Each row is a point on a landscape with many valleys, with its height.
A ball rolls from a point to the lowest of its 4 nearest points, and stops where none of them is lower. Distance is the straight distance between rows; heights are no part of it.
z_675: [-54 -13  76  30  -1 -26 -49 -16 -20  59  24   2 -16 -31  33]  h=385
z_634: [ 31   9 -47 -22   9  40  35  13   9 -43 -16   4  -6  16 -34]  h=95
z_623: [ 10  28  -4  15  -6  47   3  14   4  -9 -19 -19 -22 -12 -29]  h=217
z_860: [ -9  35 -26  53 -20 -27   5   4   9 -18  -2  -6 -31 -40 -25]  h=73
z_32: [-11 -22  36 -12   0 -42 -24  -5  -4  27  22  13  13   6  28]  h=412
z_743: [  5 -43  28 -40   0 -28  -9  -8  -6  23  17  14  41  22  41]  h=512
z_235: [-20  58   6  58  -7  44  -3  -8 -13   7 -13 -39 -41 -40 -41]  h=152
z_884: [ 19   0  -5 -21   7  29   6   9   7  -4 -13  -7  10  17 -18]  h=32
z_281: [-16  52 -28  66 -22   1   7  11   9 -22  -5 -18 -35 -42 -45]  h=71
z_212: [ 13   3 -59  10  -4 -11  25  12   9 -48 -12  10  -6 -11 -32]  h=61
z_495: [ 18 -33  17 -61  10  18  11  -5  -9  10   8   3  35  42  27]  h=730
z_927: [-19 -26   8  17 -13 -88 -12 -11  14  18  24  30   5  -8  45]  h=379
z_991: [ 33  -6   0 -54  19  94  24  11  19   1 -29 -19  12  44 -16]  h=426
z_444: [  8  37 -54  40 -15 -19  18  11  20 -45  -9  -3 -28 -31 -33]  h=63
z_43: [ 11 -24 -49 -20   9  -4  31  -4  -1 -50  -4  12  11  14  -6]  h=55
z_622: [ 16 -24  -6 -32   5  -1  13  -1  -6   2   3   5  33  24  15]  h=487
z_469: [  5  44  13  15   1  55 -12   8   0  15 -14 -30 -32  -9 -31]  h=299
z_423: [  9 -33 -34 -39  25  -8  36  -8 -12 -37  10  20  34  34  19]  h=215
z_787: [-28  -8  63  10  -6  -6 -54  -6 -18  51  19 -11 -11 -22  21]  h=394
z_573: [ -9  33  13  27  -5  23 -15   4  -5  12  -9 -21 -20 -26 -20]  h=77
z_542: [ 13 -34  28 -57   9  -6  -2 -11 -13  24  16   8  49  31  41]  h=614
z_598: [-38 -18  53  28 -10 -54 -40 -11 -10  47  18  12 -10 -22  43]  h=369
z_489: [ 16   7 -26   9  -5   0   7  13   7 -22 -10  -3   1 -11 -22]  h=89
z_971: [ 11 -18 -58 -30  21  11  52   3 -13 -59  -2  21  22  31   8]  h=120
z_890: [-11   7  18  23  -6 -17 -16   5  -1  19   7  -4 -12 -18   3]  h=231
z_649: [  5 -30  10 -15   3 -43  -9 -13  -1  16  15   9  19   9  31]  h=432
z_150: [-13  53 -13  56 -14   7   1   2  -2  -3  -9 -24 -38 -44 -39]  h=83
z_457: [-24  25  36  39  -6  14 -24   1 -18  21  -2 -27 -28 -30 -13]  h=329
z_476: [  1  -9  54 -23   4   5 -33   0  -5  40   6  -6  12   5  18]  h=566
z_445: [ 30  10 -25 -43  12  71  32  15  16 -21 -33  -2  10  35 -33]  h=233
z_28: [ 21  28 -47  16  -8  21  24  14   5 -47 -22   3  -9  -6 -47]  h=69
z_36: [  7  14  39   1   8  27 -33   3  -8  26  -2 -17  -2  -2   3]  h=33
z_601: [-19  -5  43  18  -5 -27 -30  -3  -6  36  16  -6  -8 -20  15]  h=324
z_54: [ 13 -14 -18 -11   0  -9   7   7   1  -5   1   6  13  14   3]  h=236
z_63: [ -3 -40 -18  -6   6 -63  17 -24   5  -8  15  30  30  13  37]  h=56
z_428: [  8  -2 -11   5  -6 -12  -5   5   4  -5  -6  -3   0  -8  -1]  h=173
z_636: [  5 -23 -30  -1  -4 -45  12  -2   4 -23   7  24  14  -1  21]  h=153
z_960: [  5 -19  23 -18   9 -13 -15   3  -4  22   7  -3  17   7  19]  h=516
z_367: [ -6 -40 -28 -48  19 -29  31 -21 -22 -27  22  26  48  40  47]  h=386
z_629: [-20 -26  30   7 -12 -65 -20 -10  -2  33  22  22   9  -8  42]  h=380
z_370: [ 30  23 -36 -17   2  69  27  20  17 -34 -33 -12  -7  14 -55]  h=137
z_433: [-11   1  -2  23  -9 -35 -10   3   4  -3   6   1  -8 -17  -1]  h=143
z_315: [ 22  25 -16 -41   9 106  22  16  35  -9 -46 -20 -17  35 -50]  h=214
z_298: [-21  20  14  37 -11 -11 -18  -6  -6   7  13  -7 -26 -33  -8]  h=205
z_678: [-22 -19   2  38 -21 -84 -10 -10  22  12  20  28 -16 -17  33]  h=377
z_205: [ 26 -15 -33 -46  24  47  36   0 -10 -33  -8   7  19  48  -5]  h=337
z_947: [ 12 -31  35 -65  12  20  -8  -4 -15  26   2  -2  45  44  29]  h=719
z_280: [-51 -10  31  49 -15 -83 -28 -22  12  35  18  32 -22 -23  50]  h=375
z_687: [ 25  -3 -63 -25  24  34  46   6  -1 -68 -14  13   2  28 -25]  h=106
z_90: [ 22  47 -22  17 -12  60  14  14  17 -12 -24 -23 -26  -7 -51]  h=179
z_246: [-23  30 -25  61 -21 -42  -1  -8  14 -14   5  -2 -28 -33  -9]  h=88
z_958: [-43   6  75  27   7  13 -47 -13 -26  55  12 -12 -24 -33   6]  h=448
z_873: [ 22  -9  30 -49   9  43 -14   4  -8  25   0 -11  25  32  10]  h=812

For each start below, name the point where the ball stops.
z_28 | z_43
z_281 | z_43
z_428 | z_43
z_860 | z_43

Call two points neighbours if one is among the 4 nearest of the other. Go from one point of each pair to the other, from neighbour to neighbour, staying as low as possible. Name the highest point that can't be avoided.
z_36 / z_43 | z_150
z_884 / z_63 | z_428
z_36 / z_884 | z_489
